Each row is a point on a landscape with many valleys, with its height.
From any point a ball rolls to the lowest of the 2 points nearest to it. It stops when none of these is lower. Distance is the straight distance between rows; heights are no part of it.
K5 (h 52.1): [143 173 120 150 136 134 106 178 181  92 168 144 114  72  87  79 127 100
 124 151  90 170  88  75 155 167 149 107 160 129 129 158 105 135 110 124
 113 142 145 171 134 152 140 121 125 131 115 132 138 165 139 130 146 156
 141 116 135  78  83 127 123 117  73 184 173 137]
K638 (h 30.7): [168 113 124 134 149 117 111 143 194 127 141  72 141 151  88 138  82 151
 126 118 133 117 116 161  99 124 142  46 144 146 109 110 174 138 140 136
  85 117 132 165  78 177  88  92 110 148 109 130 166  92 127 121 149  75
 136 133 111 132 119 174  95 133 110 122  58 129]
K517 (h 69.1): [136 158 158 121 111  84 122 207 126 131  91 145 111 134 113 137 132 111
 158 117  77 151 127 127 110 157  95 149 151 152 165 171 142 117 108 126
  79  68  88 180  74 169 121 122 151 121 117 144 106 197 145 116 130 134
 138  99  55 146  99 179 139  86  94 101 118 137]
K997 (h 28.7): [166 114 117 131 143 135 125  99 111 134 144  95 148 167 131 134  95 141
 157 131 124 126 126 144 137 123  82 110  83  71 141 175 141 147 128 170
 102 110  83  94  88 133  58 167 146 135 134 148 130  71 136  94 136 134
 174 148 152 167 192 122 155 135 100 131 103 144]
K182 (h 58.9): [111 154 171  97 178 141 111 167 107  90 119 118 155 116 107 109 171 113
 112 114 133 100  75 131 157 165 148 117 152 127  88  99 117  98 122  82
 116 136 101  90 115 125 223 134 171  93  97  90  89 147 159 134 124 154
  67 133 110  81  94 111 147 149  70 145 171 160]
K39 (h 57.8): [132 125 133  64  85 132 207  96 130 103  94 178 122 150 146 152 152 128
 124  94 118  98 138 134 145 131  93 189 131  83 159 129  93 138 128 138
 182 131  95 135 213  97 161  87  85 146 111  98 120 163 155 158 121 121
 166 151 147 116 103 120 187 139 204 102 118 121]
K10 (h 53.7): [127 147 136 164 123 113 156 155 152 124 174 152  86  81 107  87 141 142
 110 156  97 129  99  67 128 141 123 127 167 119 152 138 116 146 148 116
 161 140 173 138 145 130 145  84 111 133 118 119 154 144 135 137 160 122
 123 141 163  70  84 114 132 148 138 166 156 134]
K266 (h 37.1): [158 115 159 114  83 119 144 129 113 119 128 112 159 192 204 174 135 162
  86 124 149 151 185 111 128 133  63 129  99 166 109 160 183 176 138  91
 134 146 157 101 128 117  77 140 136 134 168 160 116  73  89 137 109 138
 175  82 118 153 163 128 139  84 143 128  79 166]
K518 (h 22.7): [141 124 139 104 163  78 134 174 177 156  95  57 124 125  86 132 105 122
 148 100  88  94  96 198 123 180 114 100 171 150 138 115 138 107 142  63
  98 140  92 156  96 124 130  81  93 172  71 122 110 126 147 114 104  93
 162 146  81  89 126 163 174 102  86  85  84 151]
K589 (h 65.3): [177 159 147 118 160 144  93 125 198  85  98 100 191 191 107 134 146 120
 124  94 112 158 117 169 132 125 135  40  96 127  71 167 181 115 119 110
  79 125 136 133  97 178 122 157 165  96  96 144 105  78 168 142 161 148
 163  90 138 148 139 156 145 150  64 151 112 177]
K210 (h 22.2): [127 126  88 162 127  99  85  98  95 117 151 119 140 144 143  98 112 131
 109 161 173 132 151  68 123  80 129 171 139 126 119 117 113 115 133 129
 132 148 165 137 133  81 113 116 104 168 199 165 101 113 115 144  82 162
 141 146 144 146 142 101 116  90 126 131 137  93]
K785 (h 43.6): [105 130 109 116 130 155 150  83 117 146 140 136 149 131 103 115  87 104
 167  95 120 126  95 131 148  95 153 141 116  84  89 121  62 102 130 153
 149 143 102 126 178  84 132 161 166 140 126 114 120 143 147 107 156 137
 117 187 170 172 143  66 154 189 129 113 169 105]
K461 (h 60.9): [101 134 136  65 119 158 152  90  89  82 128 179 170 139 171 150 207 137
 116 113 157 114 119 117 157 135 121 154  89  72 145  94 143 143 112 173
 168 100 124  79 172 133 187 147 150  86 100  94 119 129 149 157 136 115
  75 136 151 117 106 141 143 155 172 143 136 163]
K983 (h 34.3): [210 129  98 113 147 119 141 123 203 118 156  74 146 157 110 124  88 152
  97 110 154 144 120 130 132 167  92  33 113 147 109 119 153 164 148 125
  99 152 137 109 129 191 105 122  82 141 108 134 153  53 146 150 140 106
 190 138 167 120 109 164 118 134 122 153  97 127]
K113 (h 33.1): [116 129  93 140 152 104  76  98 147  90 109 110 183 179 120 151 131 113
 154 119 168 140 156 154 132  83 189 115  99 155 103  99 146  79  89 157
  98 110 133 182 145 149 113 121 128 154 180 146 151 129  89 173 124 124
 111 115  89 117 107 144  69 116 104 107  98 139]
K218 (h 35.3): [149 156  99 172 112 111 128 126 106 129 122 158 137 143 116 167 158 154
  86 150 131 108 173 123 139  94 103 126 117 110 137 152 164 114 113 187
 124  48 112 129 117 208 115 155 143 115 188 138 171 143 107 165 153 109
 109  87  86 170 107 192  88 119 149 154 111 111]
K903 (h 12.9): [ 85 148  99 178 148 158  80  89 132 125 157 175 128  62  91 127 132 127
 111 175 130 148 163 115 140 106 180 118 141 103 157 109 128 115 113 201
 123  83 134 138 133 174 136 171 123 115 161 117 166 143 101 137 168 129
  96 104 125 132 130 148  75 143 133 164 190 100]
K682 (h 50.2): [ 48 146 107 163 171 117  43 135 142 125 184 116 101  59 144 114 167 114
 125 179 167 152 168  74 116 145 152 127 166 179 150  99 139 125 129 151
 115 159 188 137 105 142 149 147  95 151 121 109 129 113 105 143 122 149
 104 135 151 102 141 128  56  93  68 134 199 146]
K61 (h 28.6): [ 96 129 104 141 163 124 109  99  78 140 177 133  81 129 103  76  84 119
 120 125 182 122 121  27 106  91 140 157 134 114 112 111  70 120 143 131
 154 118 151 121 158 106 120 111 117 141 154 152 105 152 159 147 139 152
 104 187 178 140  98  89 113 132 139 141 165  82]
K312 (h 56.4): [116 157 148  97  69 128 171 128 170 121 137 220  95 120 146 133 166 111
 125 121 107 137 159  85 122 137  93 196 139 111 169 185 115 142 129 162
 188 122 134 173 206 102 128  90  94 143 113 126 138 173 140 167 152 142
 139 115 148 139  78 127 177 124 185  96 155 139]
K360 (h 15.9): [177 136 124 148  85 111 156 173 121  92  95 148 146 161 149 154 131 156
 138 119  94 111 158 147 114  88 119 181 100 118 131 162 128 101 119 116
 123 126 116 178  85  92 125  92 153 150 203 167 121 164  88 134 109 144
 155 105  70 167 133 152 156  98 168 113  90 108]
K672 (h 57.1): [ 85 128 175  97 163 125 146 135 105 111 129 113 115 106 129 109 175 124
 111 109 150  77  92 103 134 147 131 142 151 137  89  79 108 116 145  70
 158 149 159  86 152  88 208  85 145 114  96  92 117 151 149 142 132 119
  70 161 133  60 100  82 120 161 137 142 145 161]
K125 (h 47.7): [113 113 111  86  93 177  94  97 115 151 128 162 131 114 151 120  95  75
 167 132 137 159 147  96 100  72 160 180 119 126 132 146  86 107 117 187
 148 132 136 167 171  74  99 144 122 134 131 147  92 173 135 136 108 179
 117 132 150 226 140  97 154 108 115  90 154  83]
K658 (h 50.1): [123 165 151 131 162 133 109 179 180 118 157 136 143  84  60 112 135  97
 107 116 117 137  75 131 152 196 159  65 161 161  85 128 115 109 138  94
 102 145 116 144 112 167 176 148 132 100  83 102 135 139 149 130 152 150
  98 123 125  86 106 117 143 160  66 157 174 161]
K323 (h 21.9): [ 85 142 159 220 108 114  69 119 140 156 131 134 121 138 126 126 130 100
 116 146 145 145 158 114 104 102 169 123 151 192  96 102 155  96 136 117
  97 165 183 200 130 105 129 143 134 120 192 145 137 166  98 159  88 172
 114  88 100 137 160  95  82 107 104 129 154 124]
K526 (h 26.9): [121 124 138 180 114  76 120 132  83 177 126 141 132 128 116 150 127 143
 105 153 124  79 118 135 122 131  90 151 151 124 125 126 143  99 148 101
 105  97 101 150 114 109 133 109 141 132 177 123 122 138 103 119  89 108
  97 145  73 108 138 130 123 124 139  94  96 137]
K224 (h 48.1): [118 132 145 111 143 166 146 155 181 132 128 119 129  66  84 118 123  94
 133 106  87 142  64 170 165 172 166  83 155 122  94 118 107 122 139 129
 118 155 124 104 114 152 154 184 150  85  44  86 152 132 154  82 169 136
 110 149 158 121 136 100 152 200 107 159 168 143]
K887 (h 62.3): [126 126 103  89 143 144 150  90  99  68 136 127 180 137 163 133 194 150
 114 143 130 118 104 127 181 150 113 134  95  64 133  87 121 150 107 146
 146 148 131  74 124 107 168 139 118 107 122  88 114  80 145 132 113 121
 141 155 162  77 120 134 139 139 158 168 128 167]
K480 (h 55.3): [ 90 155 111 123 152 119 132 141 138  70 164 142 116  73 117 102 181 131
 122 146 124 100 111  72 140 135 145 161 159 106 144 106 103 120 139 115
 155 159 161 126 162  99 201  68 119 138 111  99 128 149 141 150 144 125
  97 169 152  41  62 121 121 131 134 157 161 151]
K797 (h 37.8): [138 128 136  99 144 106  90 102 132 149  85 100 170 210 166 141 128 105
 138  85 163 160 152 147 119 130 108 101  86 172  96 147 168 113 121  84
  91 131 124 118 147 128 103 177 158 137 125 151  75  87 150 138  95 169
 161 113 126 153 163 104 158 112  70  88 123 157]
K627 (h 45.8): [118 108 113 109 104 165 130  78 110 144 128 134 173 165 128 113  88 108
 174  93 143 134 124 131 112  64 177 161 111 123 100 122  91  84 120 127
 152 162 115 160 176  51 129 125 164 155 160 135  89 138 126 129 113 149
 114 148 137 193 157  62 158 153 128  81 151  87]
K34 (h 53.5): [ 65 136 140 119 105 148 104 122 102 120 139 168 106  81 189 122 186 139
 117 181 151 170 190  71 119 124 127 170 137 126 179 136 154 175 126 174
 172 104 181  84 117 123 109 168 113 119 115 144 134 100 124 125 145 144
 115 106 164 178 152 149 115 101 137 143 164 129]
K317 (h 17.2): [157 134 126 135 171  88 127 138 145 132  95  86 142 157  81 115 123 132
 148 109  77  87  74 190 142 160  89  91 130  91 113 141 132  84 120  78
  81 114  57 153  91 127 138 111 125 128 111 119  96 114 174 126 125 117
 165 159  91  84 115 160 173 120  94 105 114 163]
K215 (h 23.2): [136 152 142  99 139 129 136 156 120 112 109 133 108 125 117  73 114 106
 137 123 110 132  93  75 132 115 141 163 153  91 120 146  70 107 111  83
 141 137  99 140 171 102 158 101 148 145 114 131  79 183 187 115 111 168
 138 164 130 126  97 108 165 122  89 144 164  97]
K23 (h 9.4): [157 160 122 170 107  98 130 161 130  64  95 125 149 145 136 143 169 150
 107 143  77 102 144 168 138  81 115 151 112  97  78 164 124  81 102  95
 103 135 111 184  86  89 154  84 137 126 214 151 133 135 115 147 120 119
 153 111  71  96 113 150 117  85 139 136  84 146]
K166 (h 38.7): [108 115 140 160 121 192 145 135 128 178 149 158  77  94  66  85  63 105
 177 106  61 168  75 138 102 111 190 109 144 102 132 146  94 134 143 144
 130 129 121 182 125 117 111 145 171 105 115 107 145 190 133  86 169 129
 133 129 135 148 161  83 145 171 120 144 155 110]
K390 (h 9.5): [176 142 137 140 142 120 124 151  97 101  91 122 127 131 111 108 138 122
 177 139  69 111  98 162 151 122  67 151 124  51 141 180 108  94 109  89
  88 129  52 117  68 100 141 111 155 119 131 148  67 124 184  81 111 136
 169 159 106 128 129 146 172 106 105 117 122 141]
K698 (h 64.4): [155 139 143 120 136 143 115 107 187  40 134  96 200 169 153 128 178 130
 101 143 127 165 117 156 165 142 120  59  88 106  61 150 150 134 107 117
 112 165 161 125  99 118 130 138 117 124 124 120 135  46 129 141 140 123
 188  96 147  97 140 129 126 126 101 176 121 194]
K792 (h 41.2): [114 115 122 119 118  89 115 132 110 147 114 160 118  79 154 160 174 132
 137 172 121 114 145 131 161 170  76 157 140 110 191 116 137 133 125 186
 132  81 115  94 105 155 122 135 100 138  94 113 148 133 100 110 122  96
 109 146 128 124 108 170  98 119 144 113 104 150]
K504 (h 32.2): [161 129 131 121 136 119 165 119 122 170 128 137 120 171 101 126 104 146
 113  87 151 104  90 129 132 155 133  71  90 140  92 126 112 131 142  95
 140 117  93  87 170 156 142 168 156  87 106 136 133 103 165 142 142 145
 115 142 147 111 118 109 154 186 127 136 144 114]
K429 (h 40.8): [121 123  91 147 152 167 118 133 127 152 150 108 107 125  67  93  43  91
 185  87 107 178  98 128 111 118 183  91 127 130 108 121  75 114 121 137
 116 157 118 129 111 128  96 170 164 122 111 130 126 147 161  81 158 136
 136 174 158 163 143  91 132 174  85 144 172  75]
K780 (h 31.9): [192 123 145 128  91 155 160 143 117 121 151 124 131 147 145 142 100 160
 124 151 109 139 137 125 133 130 104 122 110  78 154 179 155 183 141 163
 142 124 122  72  73 135  59 149 136 123 139 158 162  82 119  93 152 125
 167 113 146 179 174 129 144 131 133 174  98 126]
K812 (h 23.1): [ 97 128  97 186 128  89 111 130 103 126 117 111 136 152 158 158 153 169
  71 162 155  91 200 133 113  80 141 151 149 170 108  79 147 138 120  99
 152 140 177 137 134 115 146  89 116 170 210 145 158 121 107 171 109 100
 100  94  74 101 126 147  67  95 152 115 104 105]
K285 (h 39.7): [167 142 120 113  91 144 201 105 174 134 150 169 103 140 144 133 159 159
 110  99 137 127 119 122 142 168  87 104 100 128 159 132 158 173 144 140
 173 166 152  87 184 161 136 136 104  82  71  86 174  76 145 152 167 111
 140 126 212  95 109 138 142 194 179 154 147 134]
K346 (h 5.7): [ 92 176 114 148 131 185 121  86 155  74 156 184 123  63 113 129 171 143
  99 164 129 127 162 110 138  69 201 124 147  90 153 131 140 133 118 172
 168 103 176 141 165 127 170 122 140 115 156 137 156 153 122 160 180 139
  86  93 127 121  96 150 100 132 168 183 193 109]
K22 (h 33.8): [177 128 175 122 103 113 135 114 151 158 132 123 161 190 178 177 133 144
  82 122 125 126 132 144 130 157  42  94  98 146  99 178 184 156 149  87
 106 149 119  99 126 113 102 170 145 126 136 148 112  72 126 129 112 152
 175  97 136 152 173 117 155 112 111 105 106 176]
K576 (h 27.2): [201 110 159 131  90 154 184 130 150 169 113 123  98 191 123 129  74 164
 118  74 128 108 118 146  86 132 148 103  95 161  87 163 133 151 156  52
 171 168 102  98 155 129 118 129 167 108 133 154 137  91 134 139 140 139
 165  97 146 138 149  84 160 171 150 135 118  86]
K203 (h 34.1): [ 83  96 105 103 148 116 103  89  75 156 147 146 154 160 168 133 139 123
 118 126 217 156 166  76 131 167 102 128  77 162 116 113 143 155 130 137
 150 103 139  72 168 145 104 187 136 113 129 133 109  66 130 145 119 142
  98 141 162 133 144 115 124 130 118 108 133 154]
K838 (h 70.0): [175 150 150 114 103  84 137 180 155 129  79 149 148 186 137 161 150 125
 129  88 105 138 136 150 122 148  82 112 110 169 111 155 169 113 104 111
  96  89 101 166 126 170 128 137 149 115 140 147 130 154 131 153 134 150
 142  88  81 142  89 162 142 117 105 102 108 150]
K174 (h 29.5): [ 51 116 150  85 166 142  93 117  71 144 153 125 119 111 156 105 163 112
 116 127 200 125 129  70 139 170 103 154 113 153 111 100 130 156 136 121
 152 121 141  53 147 134 152 185 158  80  79 121 102 106 143 131 129 148
  67 152 177 126 140 103 125 146 114 105 165 163]
K971 (h 22.3): [173 107 115 134 131 110 182  95 120  99 105 118 172 179 157 168 164 160
  79 134 102  96 129 135 163 150  53 109  82 125 121 133 124 127 109  97
 127 178 101 147 142  83 160 123  94 128 193 106 100  85 107 169  89 112
 208 124 142  60 128 120 144 118 171 115 105 148]
K415 (h 38.4): [171 122  66 166 106  99 145 129 137 139 145 146 125 154 122 153 130 169
  90 145 153 107 166 112 133 120  96  85 124 149 143 132 161 128 126 167
 136  99 142 125 152 207 104 107 109 137 157 124 185 108  77 176 152  68
 103  95 106 135  79 195  82 129 172 142  83 117]
K832 (h 37.5): [194 112  80 105 117 140 179 125 184 114 155  90 110 118 125 110  99 154
 114 109 152 152 119 123 136 171 118  81 129 157 146 106 137 183 146 134
 154 171 145  80 149 185 118 114  68 114  71 119 168  71 140 122 149  88
 154 131 201 101  94 152 128 158 152 164 119  95]
K364 (h 13.1): [ 96 142 146 122  97 167 159 121 163  79 127 181 132  67 134 153 169 128
 130 142 114 145 134 147 143 102 196 132 143 113 165 115 118 135 109 166
 165 129 172 152 156 105 156 112 117 126 113 130 179 167  94 126 163  99
  84  95 120 114  99 134 102 137 168 130 131 120]
K958 (h 28.8): [155  86  83 141 137 113 148 101 128 117 134 113 182 182 122 134  92 138
 124  99 176 142 141 140 130 112 170  95  92 160 104  95 119 114 126 133
 151 147 129 142 152 122 111 119 109 160 178 134 163  96  87 148 119 102
 132 131 133 104 135  96 106 158 141 114 105 111]
K242 (h 37.0): [143 130 162 167  92 194 156 123 130 162 153 194  77 109 102 107  88 124
 146 135  77 142 102 117  97  93 163 127 123  94 135 182 104 159 162 161
 154 116 132 161 126 112 104 142 163 121 150 125 167 175 126 125 179 136
 138 112 158 180 149  83 149 170 150 159 139  95]
K868 (h 45.6): [141 107 119  74 158 124 171 156 162 170 125  67  94  69 100 112 103 105
 140  92  95 100  70 180 161 184 150  95 158 135 130  68 119 127 154 110
 127 139 111  84 110 170 136 134 117 113  20 101 148 117 155  81 145 105
 111 162 128 104 117 135 148 163 136 162 108 123]
K445 (h 19.1): [ 58 132 106 160 163 156  83  93  75 127 175 142 137  93 107 116 123 129
 114 168 171 146 154  95 134 126 157 116 122 107 121  93 123 146 142 192
 124  74 135  71 107 184 110 195 140  89 126 118 153  87 118 120 161 124
  81 134 158 148 169 119 104 163 130 160 168 135]
K955 (h 39.8): [149 126  99  67 145 116  97 154 166 127  72 103 144 177 158 118 126  95
 148  80 185 179 169 122 116 150 146 109  89 198 105 117 140 119  91 108
 111 132 144 108 180 175 111 154 101 130 125 145 110 114 148 158 103 171
 146 119 139 128  98 125 119 111  83 112 121 123]
K373 (h 24.1): [ 49  96 149 127 175 169  98 109  81 174 157 146  66  74 104 103 140 112
 127 138 187 136 118  63 100 130 152 140 120 155 128 111 118 156 133 147
 140 103 163  84 125 162 113 166 143  59  85 120 151 147 121 135 165 122
  80 131 177 148 143 131  73 164 145 126 157 123]
K921 (h 31.2): [136 137 122 205 123  87 139 120  70 164 142 149 128 139 121 177 140 171
  61 159 123  60 152 125 130 100  79 143 136  87 110 131 163 111 139 118
 126  74  99 115 102 140 126 138 160 108 220 132 154 120 117 141 125 113
 105 133  79 125 145 152 106 127 153 132 100 132]
K534 (h 50.9): [ 86 113 108 140  95 127 120 126 109 160 122 164 102  63 144 127 119 110
 135 174 112 134 157 144 107 107 150 190 148 125 196 123  88 121 144 176
 155 118 148 199 149  86 125  96  80 183 112 130 113 211  72 112  85 114
 123 121  87 157 134 146 129  71 171  63 115  89]
K557 (h 22.0): [108 121 103 215 116  77 105 136 126 172 130 118 123 160 116 134  96 123
 119 137 124  98 146 146  95 119 123 155 132 155 124 128 145  91 130 124
  98 113 110 222 128 138  97  95 125 167 189 125 153 169  68 150  80 103
 121 126  60 135 135 145 121 106 154  88  85 113]
K456 (h 17.7): [154  99 121 138  95 141 118 139 144 188 134 102 109 141 125 103  57 114
 180 115 123 135 114 151  93 134 126 145 125 177 145 156 128 133 146 104
 107 163 110 149 124 105  89 129 131 161 112 135 116 134 119  90  87 143
 155 135 141 172 165  87 162 117 107 102 138  71]
K400 (h 36.1): [143 138 132 123 136 122 173 105 127 183 152 167  83 154 121 132 140 144
  93 103 165  86 108  95 130 186  72  86  76 137 122 140 131 167 147 117
 155 114 115  59 201 183 146 184 140  64  77 119 139  92 176 170 153 153
 121 135 193  93  99 130 154 186 158 127 151 138]
K813 (h 70.8): [197 173 139 103  61 110 165 172 180 121  70 174 148 181 148 141 153 118
 135  81  97 156 147 144 138 155  96 144  88 148 120 169 124 125  94 127
 129 121 103 155 181 160 129 143 138 119 148 151 127 153 132 160 124 188
 178  77 111 143  79 137 180 111 129 116 128 134]
K732 (h 43.1): [169 106 113  92 125 149 181 161 144 147 101  80  79 118  94 103  71 139
 184  89  78 125  83 172 128 123 160 117 150 109 158 112 112 132 124  89
 143 150  88  83 117 141 116 121 145 124  57 134 132 136 165  74 144 101
 146 161 121 133 119 123 177 156 135 153 121  81]
K223 (h 21.8): [204 106 148 135  82 133 183 179 160 103  93 119 137 179 146 147  89 163
 140  91  88 121 137 176 102 130 121 123 112 164 124 156 144 146 132  75
 133 175 105 147 103 113 122  80 143 156 148 159 138 126  93 118 117 124
 177  91  96 139 148 123 174 131 151 120  93 101]
K153 (h 55.0): [ 87 132 153  89  92 142 128 113 132 130 132 204  70 111 179 138 183 117
 123 142 160 141 189  56  88  93 109 192 135 134 169 165 134 141 127 170
 189 118 179 128 172  94 122 112  91 120 118 151 117 150 133 168 150 160
 112 109 162 184 107 131 131 107 170  96 163 119]
K669 (h 63.4): [128 115 120 136 156 130 131 105 130  50 147  89 177 124 133 117 161 141
 115 165 118 126  89 164 173 132 127 101 117  57  83 110  99 127 120 129
 127 157 136  77  71  81 142 117 114 116 135  95 128  47 132  95 123 116
 160 152 151  81 146 105 125 137 131 182 130 184]
K605 (h 19.0): [102 107 157 117 119 150 175 125 109 109 105 137 123 118 133 131 133 144
 132 128 134 120 128 151 104  77 203 142 132 133 137  89 113 134 131 121
 173 135 159 129 138  87 149  75 120 135 133 133 163 160 101 120 146  78
  79 110 107 118 119 110 105 144 174 120  94  98]
K963 (h 49.4): [ 91  98 136  67  97 171 148 110 117 140 113 145  96  71 160 132 111  97
 168 139 110 150 128 132 115  81 152 187 150  98 174 126  84 133 134 181
 164 132 139 157 150  69 121 115 103 157  90 123 117 204 115  98 125 117
 118 151 136 192 136 118 140 112 167  84 124  95]
K599 (h 27.8): [138 132 122  71 138 159 113 165 140  76 119 108 110 116 152  81 114  99
 146 133 125 179 116  71 125 113 166 155 143 106 129 137  81 135  89 122
 144 161 144 100 139 105 136 128 130 148  96 141  99 162 170  98 117 157
 146 149 165 155 105 125 138 104  82 169 157  77]
K626 (h 68.2): [103 159 160 118 117 125 133 165 107 124 100 179 134  73  84 143 148 110
 159 135  52 157 107 159 147 140 136 154 156  90 178 147 113 105 107 166
  94  59  60 165  88 162 153 129 154  98 110 117 116 186 122  92 148 120
 104  99  64 117 112 164 138 134 119 115 140 153]
K193 (h 34.8): [168 133 152 199  89 152 128 147 111 165 158 166  87 124 130 128  81 144
 121 162  86 115 125 110  97 107 102 143 127 100 146 180 141 159 156 155
 116 117 118 137  79 123  78 154 161 126 176 156 146 138 108 110 131 156
 141 113 135 192 174 117 148 129 131 157 125  98]
K157 (h 67.3): [ 99 149 165  93 163 153  95 161 119  85  96 128 158  81  98 161 167 118
 170 119  94 138 108 184 135 130 148 114 167 116 148 120 143  99 107 155
  50  78  82 116  48 177 170 133 147  90  83  92 117 133 127 105 152 106
  71  92  78 113 111 169 119 136  89 129 136 170]
K208 (h 46.5): [ 71 127 150 125 176 142  97 149  71 148 130  88  74   6 142 119 138 109
 135 171 116 108 132 142 128 125 147 152 198 126 154  58 103 127 138 136
 105 125 172  96  66 111 163 113 118 138  97  76  94 144 119  74  93 128
  91 140  98  99 160 118  69  99  94 147 126 152]
K905 (h 23.5): [138  91 126 114 130 134 171 138 124 124 116 105 139 147 108 127 111 147
 130 105 164 119 106 160 115 115 202  85 122 176 110  82 129 137 129 100
 154 143 144 120 137 132 146  76 120 110 120 124 161 121 116 121 144  67
  67 106 111  92 110 128  97 165 151 128  87 100]
K169 (h 27.5): [120 101 149 108 172 116  95 169 159 158 120  73 107 138  79 145  84 126
 165 104 133 115 121 174  86 151 154  70 169 180 144  95 175 116 136 106
  87 124 118 154  64 168  97  90 111 148  72 123 131 135 145 113 134  82
 106 134  83 126 125 178 105 115  81  96  69 132]
K84 (h 59.2): [104  93 121  34 133 145 196  73 102 118 113 153  99 148 142 149 153 116
 131  83 168 103 138 123 139 112 101 181 106  86 142  99 116 137 123 151
 178 119 111  79 209 124 152 103 102 121  95  97 130 151 156 161 148  92
 111 159 159 131 100 124 141 165 221 124 111 123]
K737 (h 25.9): [ 90 162 166 197 112 113  78 136 162 122 123 144 135  98 105 128 139  92
 135 143  85 153 124 151 131 116 168 133 160 152 107 140 138  89 109 120
  78 147 138 243 116  93 138 126 144 138 178 132 133 177  80 129  94 159
 129  83  66 105 148 105 109  93  89 117 150 151]
K771 (h 52.0): [ 66 141 127 160 138 141  53 117 121 121 135 114 104  71 168 111 152 121
 118 192 139 174 192 104 116 105 142 146 161 135 164 115 150 157 117 175
 105 118 182 137  93 128 111 160  93 157 150 134 128 138 127 122 112 149
 153 105 128 160 171 155  73  58  92 146 176 115]
K76 (h 17.6): [144 121 106 201  95  98 135 153 179 146 146 121 148 142 129 109  83 116
 127 133  89 124 117 156 112 152 103 157 117 163 115 167 129 118 141 120
 100 146 122 233 142 125  80  87 108 184 177 131 157 147  54 146  83 115
 157 110 107 132 151 124 161 115 158  90 108 124]
K336 (h 11.4): [145 108 150 179 107 119 118 145 183 186 140 116 132 133  95 129  78 113
 161 111  91 121  88 187  96 162 113 103 131 164 121 158 159 116 156 100
  85 148 100 201  94 125  91 124 139 156 119 124 138 128 106 105 105 120
 144 129 105 156 179 103 176 149 113  87 124 133]
K537 (h 23.9): [135 115 129 137 135 105  85 104 119 169 164  96 129 135 127 119  78 111
 141 147 154 123 108 121 135 142  68 130 132 134 142 152 133 140 152 139
  81 123 114 101 108 112  79 158 112 144 115 141 115 101 134  83 100 145
 148 167 163 159 177  95 131 116  85 107 134 120]
K230 (h 66.2): [110 146 150 101 164 142  67 109 154  70  98 109 206 143 134 150 177 117
 139 106 130 139 115 177 138 127 142  87 110 124  99 147 169 100 101 163
  61  72 105 153  85 179 144 157 145 101  99 114 126  95 122 145 161 118
 106  94 118 112 116 171  97 130  77 113 119 188]
K664 (h 36.8): [140  87 101  85 145 153 172  86  72 163 134  61 119 183 129 114  47 158
 152  71 160 120 121 136 121 107 148 134 104 121 128 104 109 147 141  91
 169 144  87  42 151 116  87 136 155 127 123 149  93  88 145  90 137 118
 140 167 150 143 161  94 146 144 153 125 115  88]
K976 (h 48.3): [ 33 103 120 138 176 134  87 126 100 142 163  83  85  33 153 113 151 120
 131 176 162 130 150 114 121 132 166 135 174 169 148  50 119 143 143 141
 148 156 205  93  91 119 146 128 100 142  87  93 129 117 103 100 112 106
  78 137 145  97 157 110  57 100 109 137 154 140]
K80 (h 17.5): [149 157 166 102 118 115 143 170 110 132  93 122 113  93 132  96 145 110
 143 147  81 110  82 121 159 146  93 175 169  90 146 154  86 115 134  73
 119 150 105 112 121  76 167 101 137 139  81 117  68 165 172  72  81 151
 153 158 126 111 125 120 173 103  97 132 138 124]
K291 (h 40.2): [172  85  93  90 163 139 154 124 111 134 130  48 129 168 106 129  58 158
 160  83 132 123 107 171 124 124 147  88 127 119 146  88 144 139 127  77
 128 148  82  50  99 145 101 112 135 131 103 151 110  85 163  84 133  98
 141 162 108 121 145 128 148 141 128 146  97 112]
K532 (h 28.5): [148 109 120 136 121  90 170  75  86 156 114 130 168 162 138 147 133 153
  92 133 121  64  93 131 168 153  51 139 114 124 126 119 101 116 148  73
 123 155  97 123 179  68 177 124 114 132 162 103  74 103 121 138  65 139
 172 163 145  66 135  89 156 124 167  91 125 136]
K662 (h 43.9): [100 141 152 132 112  99 115 172  89 164 113 137  64  37 153 153 160 136
 121 188 108 108 154 116 126 153  91 172 180 134 192 115 123 145 146 141
 124  99 164 110  89 121 145 106 103 144 105 121 117 169 115  92 108 111
 113 128 100 113 125 165  89  80 132 120 106 130]
K29 (h 36.5): [143 136 103  87 146 112  71 143 158  94  86  81 172 198 153 141 141 123
 137  99 183 156 165 131 116 114 146  85 104 199  93 112 174 130 105 133
  88 103 174 150 151 206 104 119 119 132 130 135 121 118 123 182 129 128
 117  99 119 123  82 176  75  97  94 122  79 162]
K407 (h 38.0): [ 99  90 124  97 132  99 106 100  82 161 125 143 140 143 176 167 146 135
 128 153 178 139 168 121 140 165  86 134 108 133 167 123 164 150 122 175
 135  69 115  66 125 168  83 171 117 129 107 127 135  93  98 118 118  98
 101 136 133 153 143 156  98 110 137  96  94 156]
K68 (h 16.0): [151 135 117 145 118 106 153 113 116  65  99 142 173 138 152 151 192 146
 113 153  90  97 131 165 170 126  87 138  92  79 104 153 105  87 102 121
 123 152  97 168 115  61 175 110  92 118 199 126 124 106 114 155 111 106
 162 131 114  63 116 142 115  96 168 121  89 167]
K596 (h 16.2): [107 134 124 212 111  97  94  95 109 122 150 104 151 163 141 125 133 146
  78 160 164 122 171 109 114  78 148 134 140 149  77 105 151 124 140 100
 140 162 195 143 115  84 113 123 137 148 224 153 136  91 102 148  95 149
 132 100 114 137 180  85  99 105 139 154 142 121]
K530 (h 32.7): [125 100 120 122 149 146 133  91  75 156 166  84  78 163 112  81  46 129
 133  99 186 131 114  67  88 103 149 146 119 139 105 122  88 158 146  93
 160 136 142  76 135 105  76 118 137 119 141 160 114 124 154 106 139 136
 124 162 184 154 139  91 110 134 139 142 139  63]
K451 (h 52.5): [120 153  93 136 109 103  83 130 100 121 106 163 113  87 148 142 144 109
 108 178 129 132 191 113 122  85 134 195 142 104 165 134 106 101 109 177
 142  91 125 181 120 123 126 117  98 157 179 161 102 195 126 145 101 163
 138 123  77 173 100 187 109  58 145  95 139  95]

For each start below, name the point where the ball stops.
K429: K336
K832: K390
K312: K346
K400: K23
K792: K346
K480: K596
K157: K346
K182: K596
K955: K346
K218: K336
